Each row is a point on a tangle of strands that fork and nearly touch. The rows are in no order.
In the rows, 128 means zero.
Points whose rows are less than 135 apart are linked; no others are.
Loz: [153 171 177 166 158 150 196  97 136 136 148 123 141 137 126 100 139 117
  77 122 154 139 112 100 120  78 109  88 154 155 111  93]
lomu: [115 151 125  99 136 124 142 108 109 173  90  88  91 101 149  76 151 152
  88 139 164  89  93 169 111 117 103 123 176 102 191 120]
zedum: [ 81  93 139  83  75  90  53 121 140 123  96 129 114 107 132 142 103 160
 120 152  73 134 153 166 151 157 156 138 141 102 175 170]
Vosus: [127 152 103  75 137 176 132 111  76 128 120 141 166 124 142 155 120 174
 157 167  80 102 128 136 174 142 135 120 116  65 142 180]
Saf: [135 128 139 110 201 148 149 168 106 172  47 141 129 106 132 143 159 157
  91 149 155  74 191 120 135 107 165 156 120 150 129 137]
navaz: [119 123 166  87 165 120 104 106 125 150  65 113 111 112 129 137 151 160
  97 179 136  97 158 118 155 137 134  99 174 101 172 161]
rin: [125 164 139 103 145 153 162  93  87 148  99 113 115 117 156  62 140 164
  57 130 133  78 104 154 119  98 120 123 159  81 175 136]
piro: [140 145 169 177 107 163 207 126 116 110 153 131 179 121 112  99 151 106
  68 109 115 153 134 129 122  80 113 105 124 172 100  83]
diz: [124 152 182  86 121 144 149 106  72 114 116 102 156 106 170 113 172 170
 106 165 179  94 127 119 149 146 127 119 135  93 139 181]
Tukek: [127 134 100 207 112 133 187 163 144 113 105 144 135 149 119 156  93  93
 149  89  92 118 142 108 127  83 152 183  82 197  73 100]
lazad: [174  83 103 114 210 153 122 147 133 152 110 132 149 142  94 157 155 103
 129 144 104 115 199 100 164 135 125 116 138 132 112 116]
Mano: [133 145 106  96  87 136 172 113  90 107 103  99 133 144 154 160 161 128
 174 135 186  74 108 125 143 144 111 187 120 142 117 196]
karus: [151 108 172 109 171 128  87 133 141 134 170 155 140 140 121  97 153 124
  89 138 139 136 162 120  94 126 158 139 139 130 111 136]
rik: [145 145  90 140  66 119 172 111 116  93 127  84 128 139 169 185 142  96
 170 108 201 115  94 117 152 139  84 164 114 153  92 152]
Tirof: [128  63 124 154  78  85  87 127 169 118 115  88 132 123 112 161 102  78
 131 129  76 167 168 145 169 156 115 102 134 142 145 103]
voze: [ 78  79 100 131  67 103  88 178 116 110 141 118 126  70 125 127 121 126
 167 112 118 136 116 151 138 173 115 138  74 118 145 114]
bobo: [111  78 115 117 123 108  67 127 146 128 135  96 124  99 100 135 114 115
 164 148  67 155 133 126 174 170 105  75 139 103 160  97]
zetoz: [139 139 118 185 130 154 159 170 135 111 127 155 165 114 134 134 111 126
 101  96  97 134 170 131 130  74 157 150  85 171  74  71]
penut: [107 108 133  97 151 109  59 127 132 130 106 107 116  82 125 158 127 146
 151 166 104 140 156 101 190 171 121  71 142  82 147 108]
Dodaf: [130 125 151 114 119 101 136  54 163 140  91  85  82 173 106 136 136 103
 150 154 160 118  94 109 122 147  92 119 206 135 180 167]
Ponu: [124 152 148 118 106 174 141  84  91 101 159 140 182 126 128  88 114 162
  75 146  25 151 116 152 141 100 131  81 128  84 157 136]
ritod: [176 104  86 128 188 133 109 129 143 140 136 130 127 156 127 157 134  97
 164 123 131 119 144  91 145 130 110 129 120 126  89 121]
gaku: [100 177 104 119  90 141 169 148  78 103 120 111 138 103 162 147 140 172
 196 114 190  86  93 117 137 152 119 158  91 118 113 156]
vub: [153 111  77 121 168 151  88 132 129 125 140 158 126 154 126 149 102 133
 179 116  92 107 132  98 138 137 132 130  93  92 100 130]
Dop: [130 176 180 172 150 115 177  91 162 147 131 120 108 134 124 130 119 117
 116 121 186 148  88  91 118  95  99  80 153 175 110  94]
Nulut: [152 184 165 131 139 145 140  63 134 105 166 159 111 167 152 113 103 155
 104 118 156 131  78 115  94 106 130 105 145  85 122 145]
tuleg: [186 156  94 124 131 160 139  75 120 125 111 149 131 202 157 175  94 128
 117 134 103 101 129 144 127 105 153 162 139  94 119 193]
muv: [ 64 151 184 121 133  96 127 134 139 138 119 128  92  93 116  96 149 162
 153 143 181 134  92 102  93 149 123 105 137 150 152 127]
nof: [125 153 116 166 144 110  94 111 180 127  98 144  84 120 143 172  60 151
 127 115  94 149 131  96 161 111 139  55 121 114 114  68]
siti: [174 142  57 142 139 143 141 114 127 152  75 120 119 172 148 151 110 121
 110 123 107  96 144 160 114 104 165 187 156 116 133 145]
kob: [130 134 107  83 170 158  90 122 105 121 139 159 135 147 123 142 120 155
 182 139 104 105 115 116 131 152 130 131 119  67 129 169]
Moner: [167 132  88 108 133 177 181 149  97 100 176 131 172 162 115 132 175  95
 136 114 126 117 143 121 136 109 115 173 137 138  70 138]
Mitun: [ 51 128 124 127  55 131 129 169  79  94 148 147 156  88 113 117 104 163
 184 113  95 134 104 148 125 165 140 150  66 110 141 141]
guza: [ 84 127 159 125  66 107 133  96 133 107 133 124  93 150  86 118 120 128
 167 136 134 143  72 131  92 157 112 128 148 125 178 176]
tadak: [142  92 112 129  81 101 133 178 129 121 159 124 137 120 147 107 175  88
  89  98 181 138 146 169  89 138 144 206 126 161 100 147]
mun: [164 103  63 115  95 156 143 115 105  98 145  84 178 137 129 180 146  83
 178 142  84 135 132 123 204 142  83 125 120 117 100 151]
Teze: [133 167  95 103 181 159 162 158  86 131 164 121 141 104 133 109 174 143
 194 140 188 109  98  97 126 146  98 122 121  93  98 115]
tuza: [ 95  75  81 138  66  96 109 175 126 132 113  95 115  81 119 116 132  95
 134 104 123 133 129 178 133 147 107 154 114 147 161 100]
ginu: [ 67 134 151  89 147 131  78 144 115 116 132 207 130 130 118  93 100 184
 127 125  93 116 139 129  85 133 191 174 101 113 153 155]
riri: [105 109 143  94 129 103  82 116 137 157  44 125  99 121 125 140 120 157
  87 162  90 105 173 148 142 132 173 139 170 112 178 167]
kudi: [104 164 158  81 167 162 146  89  86 143  93 150 122 139 134  77 128 191
  92 158  91  79 115 132 128 122 146 107 150  50 180 172]
Kifa: [168 164 139 120 126 153 125  59 132 110 137 157 126 191 147 144  86 146
 114 127 109 123  97 134 113 104 147 122 155  82 133 171]
Vus: [126  73 126 116 107  79  78 169 153 122 167 138 112 134 142 105 148  98
 136 100 187 140 134 148  66 166 149 182 101 159 103 152]
mep: [160 124 114 150 149 159 167 126 122 144  96 129 146 168 108 119 135 104
 102 142  85 107 158 147 125  93 159 180 165 145 132 149]
lato: [177 116 132 161 153 145 157 119 148 134 161 136 154 191  78 106 127  87
 112 128  65 149 156 136 111 101 138 139 165 146 119 113]
Vuto: [120 121 168 108  93  91 102  70 161 103 117 112  88 169 111 143 124 122
 166 157 135 146  97 110 117 162 122 113 170 127 161 196]
Veta: [ 98 113  85 117 102 103 109 167 112 172 128 104  99  67 125  79 138 129
 112 103 151 134  99 205 101 137 107 145 132 141 187  84]
buki: [163 154 142 155 107 120 135  84 154  98 181 139 116 165 143 143 106 105
 124 102 169 167  87 128 102 123 112 100 130 120 110 121]
fuso: [169 116  79 167 166  82  74 129 198 165 152 136  61 164 152 137  77 104
 132  83 148 138 102 124  85 120 136 131 104 139  99  93]
lufeb: [132 122 216 134  84 129 129  82 140  88 192 131 166 143  94 143 123 102
 128 156  97 189 120 103 153 153 113  79 148 128 121 167]
dasek: [107 145 128 107 114  95  78 106 149 123 131 146  64 142 155 115 112 160
 154 104 180 125  72 135  60 151 141 142 122 120 153 157]
konob: [128  56  57 132  97  71  83 166 150 161 135  76  92  94 140 121 144  81
 138 100 159 135 121 159 131 166  85 141 113 145 138  94]
los: [ 59 108 162 123  56 104 102 124 127 107 142 162 111 128  85 107 108 138
 141 122  98 154  97 155  89 160 143 142 120 124 179 164]
mezop: [132 110  97 109  72 154 131 122  96  92 175 108 171 123 117 129 136 111
 167 140  82 148 106 159 152 150 100 130 122 103 133 156]
dun: [ 99  91 164 153  43  87 123 112 151 105  97  77 135  99 114 164 124  93
 111 148 115 173 148 145 171 147 104  87 152 159 165 119]
rir: [159 122 144 123 205 133 140 131 144 174 146  99 143 112 110 113 163 107
  96 146 162 144 156 106 152 111  89  77 171 158 124  59]
Tibu: [128 160 139 106  87 174 146  78 100 101 162 164 167 168 142 115  93 154
  97 137  54 136 101 157 125 106 150 131 129  79 143 175]
sim: [142 112  71 145  69 117 184 178 119 147 158  97 121 132 115  91 173  63
  84  87 152 153 128 187  91 114 129 195 145 179 112 102]
zepi: [122  96 173 169  74 135 167 116 145  90 178 136 174 156  61 142 117  68
 147 129  67 194 127 126 133 137 106  90 130 160 132 134]
kinim: [112 172 172 133 141 115 148 100 145 125 111 121  94 131 136 134 135 152
 163 141 199 124  83  85 109 129 112  97 139 144 123 135]
Let: [ 85 156 117 121  92 145 145 158  83  90 161 143 147 112 123 126 126 165
 202 116 138 119  91 119 119 159 121 159  83 113 115 147]
vas: [147 103 107 169 158  97  81 140 178 151  93 125 108 124 132 162  83 121
 109 115  79 142 177 107 157 110 151  90 116 137 112  59]
ramu: [170 105  78 172 190  83  63 145 201 186 129 124  79 146 142 142  76 114
 113  99 114 141 144 112 126 117 140  97 106 139 103  52]
nute: [163 102  63 122 132 163 109 127 116 111 130 129 165 137 139 181 101 124
 162 132  52 127 147 121 190 132 116 109  92 100  97 131]
dem: [137  92 178  79 200 124  84 139 125 151 104 154 131 140 124 109 164 140
  97 166 138 105 192 113  92 142 186 162 141 139 138 182]
dovo: [130 179 135 116 193 150 171 150  81 145 147 101 145  71 150 104 178 163
 142 166 200 119 119  93 146 130 103  84 130  95 104  97]
nek: [ 78 101 205 125  56  94 122 124 132 105 114 102 136  91 120 127 146 122
 106 154 146 151 140 137 140 152 124 122 145 154 162 155]
vovuf: [122 117  92 103 131 124 110 128 112 165 122  92 110  94 120  75 148 123
  94 129 143 117 111 187 122 127  97 129 175 113 186  99]
buru: [150 130  67 142 132 133 113 140 136 151  61 118 110 123 160 163 101 138
 114 120 116  97 155 154 142 111 151 158 121 124 124 120]
Disob: [180 148  96 143 162 114 102 115 173 130 179 152  91 168 148 131 101 106
 133  88 179 147  94 122  74 116 126 137 124 132  95 119]
Dugak: [132 172 138 116 118 121 122  94 132 130 134 145  87 144 160 104 105 161
 101 105 187 121  76 149  68 115 139 144 136 115 145 143]
suk: [109 143 186  78 148 138 134 125  93 122  92 129 151 101 138 149 165 173
 131 181 143 103 149  95 165 147 137 113 126 112 133 180]
Sukon: [ 96 142 129 172 110 149 136 166 129 100 137 192 154 126 119 118  77 146
 117  90  70 144 139 144 101  90 173 153  74 144 103  94]
zuv: [120  77  70 147  93  59  67 152 166 155  79  83  73  99 177 159 103 110
 128 110 152 110 130 136 150 149 117 135  95 139 129 101]
Pumed: [144 109 142 165 172 113 130 138 180 158 142 107 139 120  94 131 126  93
 129 118 116 171 162  95 160 118  96  76 143 181 108  36]
Pafez: [127 144 153 101  88 154 145 107  85  94 161 107 168 117 148 124 153 140
 136 153 140 131 106 143 154 144 106 122 136  92 134 170]
Duni: [132 104 130 199 104  88 131 157 170 109 167 139 116 134 133 166 105  77
 149  85 156 169 119  95 126 130 108 102  63 170  66  83]
rusam: [152 106 137 192 143 105 133 154 181 132 175 131 137 133  95 138 111  73
 116  96 120 189 156 107 127 116 111  90 104 184  85  43]
dufaz: [159 117 128 143 203 165 143 131 142 139 136 149 161 158  66 121 126 107
 138 136  60 129 171 104 146 109 126 107 147 149 112  80]
gasuf: [164 134  84 127  86 156 202 135 109 120 176 109 141 160 120  95 174  76
  93  93 143 140 119 157 103 103 107 174 154 153  97 118]
sapa: [149 147  99 112 144 160 158 152  98 112 167 136 147 132 137 121 169 118
 152 104 176 109 116 110 123 121 105 156 113 125  79 122]
tate: [124 111 135 119 124  94  68 134 159 124 130 131  94 121 152 132 128 126
 147 114 176 133 118 125  97 156 135 143 109 138 123 142]
Bip: [128 163 159 115 221 139 167 155 116 182  84 146 121 104 136 108 165 155
 101 139 192  78 148 105 117  88 132 130 135 164 113 115]
moror: [114 173 136  90 205 175 177 126  60 150 102 148 128 121 125  93 151 183
 135 171 116  72 129 113 132 116 141  96 136  59 159 142]
pas: [145 131 120 182  89 154 196 161 117  94 148 118 184 120 129 139 148  97
 100 102 115 163 155 136 149  81 120 133 104 186  77  78]
noz: [ 64 124 150  98  96 104  59 128 129 107 127 172 112 116 138 122  88 174
 125 129  91 140 129 147 117 157 170 144 110  93 163 154]
petut: [136 115 185 112 130 130  90 105 138 103 173 156 155 141 116 119 124 133
 113 148 103 159 142 126 125 136 140 104 138 111 128 143]
Kan: [141 156 145 128 204 135 151 136 126 163 139  95 139  84 133 113 168 132
 136 152 191 146 126  87 159 122  84  59 149 129 102  64]
Paza: [129  89 128 108 180 131 122 165 123 164  61 139 129 136 102 137 160 128
 124 153 117  83 189 123 120 133 174 200 132 163 136 178]
rof: [142 181 131 104 229 170 178 139  93 157 106 159 127 128 129 105 152 166
 131 139 166  71 121 107 105  92 135 112 125 102 129 128]
lem: [146 108  28 163 110  99  93 155 144 171  50  78  92  93 187 159  90 126
 109  97 123  99 136 163 163 110 123 137 111 136 135  81]
neno: [105 136 159 198  70 112 182 140 155 103  99 135 129 134 112 165 101  95
 138 113 114 143 139 110 132 108 133 151 102 199 104 122]
vukel: [ 85 154 158 140 129 152 117 153 118 109 159 209 142 129 116  91  88 163
 112 100 104 142 118 131  71 104 177 153  88 122 127 109]
fezu: [ 61 132 211 120 111 109 116 142 133 112 118 140 122  83 108 112 141 163
 130 150 134 141 130 104 125 148 145 109 127 148 153 133]

A fork is a point with three links. Follow the links from the first point to the second and name the forks in between, in order.
nof; rusam | Nulut
zedum; Disob | vub siti Kifa Nulut
rusam; lazad | Nulut Kifa siti
Kifa; noz | siti vub

A fork is a point with three links, a tip a point with one. Leave the first point through the second and follow the links. Name the first fork or tip that comes.
navaz; suk | vub
sim; gasuf | Duni
penut; bobo | zetoz
rir; Kan | Nulut
nute; mun | noz
Veta; vovuf | zepi
pas; piro | penut
rof; moror | tuza

Follow the links from the first point to the second, and from the first to the third. Name the last point that the two ways share.
dovo; Vosus; Disob | Nulut
lufeb; Mitun; lato | tuza
Saf; Let; Dugak | tuza
rof; mun; Kifa | siti
fuso; nute; Mitun | siti
vas; sapa; tuleg | Nulut
guza; diz; fezu | noz

Name the points in between on the shortest way along the links from the first point to the second, in order.
Kan; Nulut | dovo Teze sapa Moner gasuf sim tadak Vus tate dasek Dugak
Tirof; Sukon | dun nek fezu muv kinim Dop Loz piro pas zetoz
Dugak; konob | Nulut Kifa tuleg siti buru lem zuv
zepi; siti | lufeb petut karus dem Paza Saf Bip rof moror kudi rin lomu vovuf Veta tuza konob zuv lem buru
kob; Mano | vub ritod lazad dufaz lato mep siti buru lem zuv konob tuza voze Mitun Let gaku
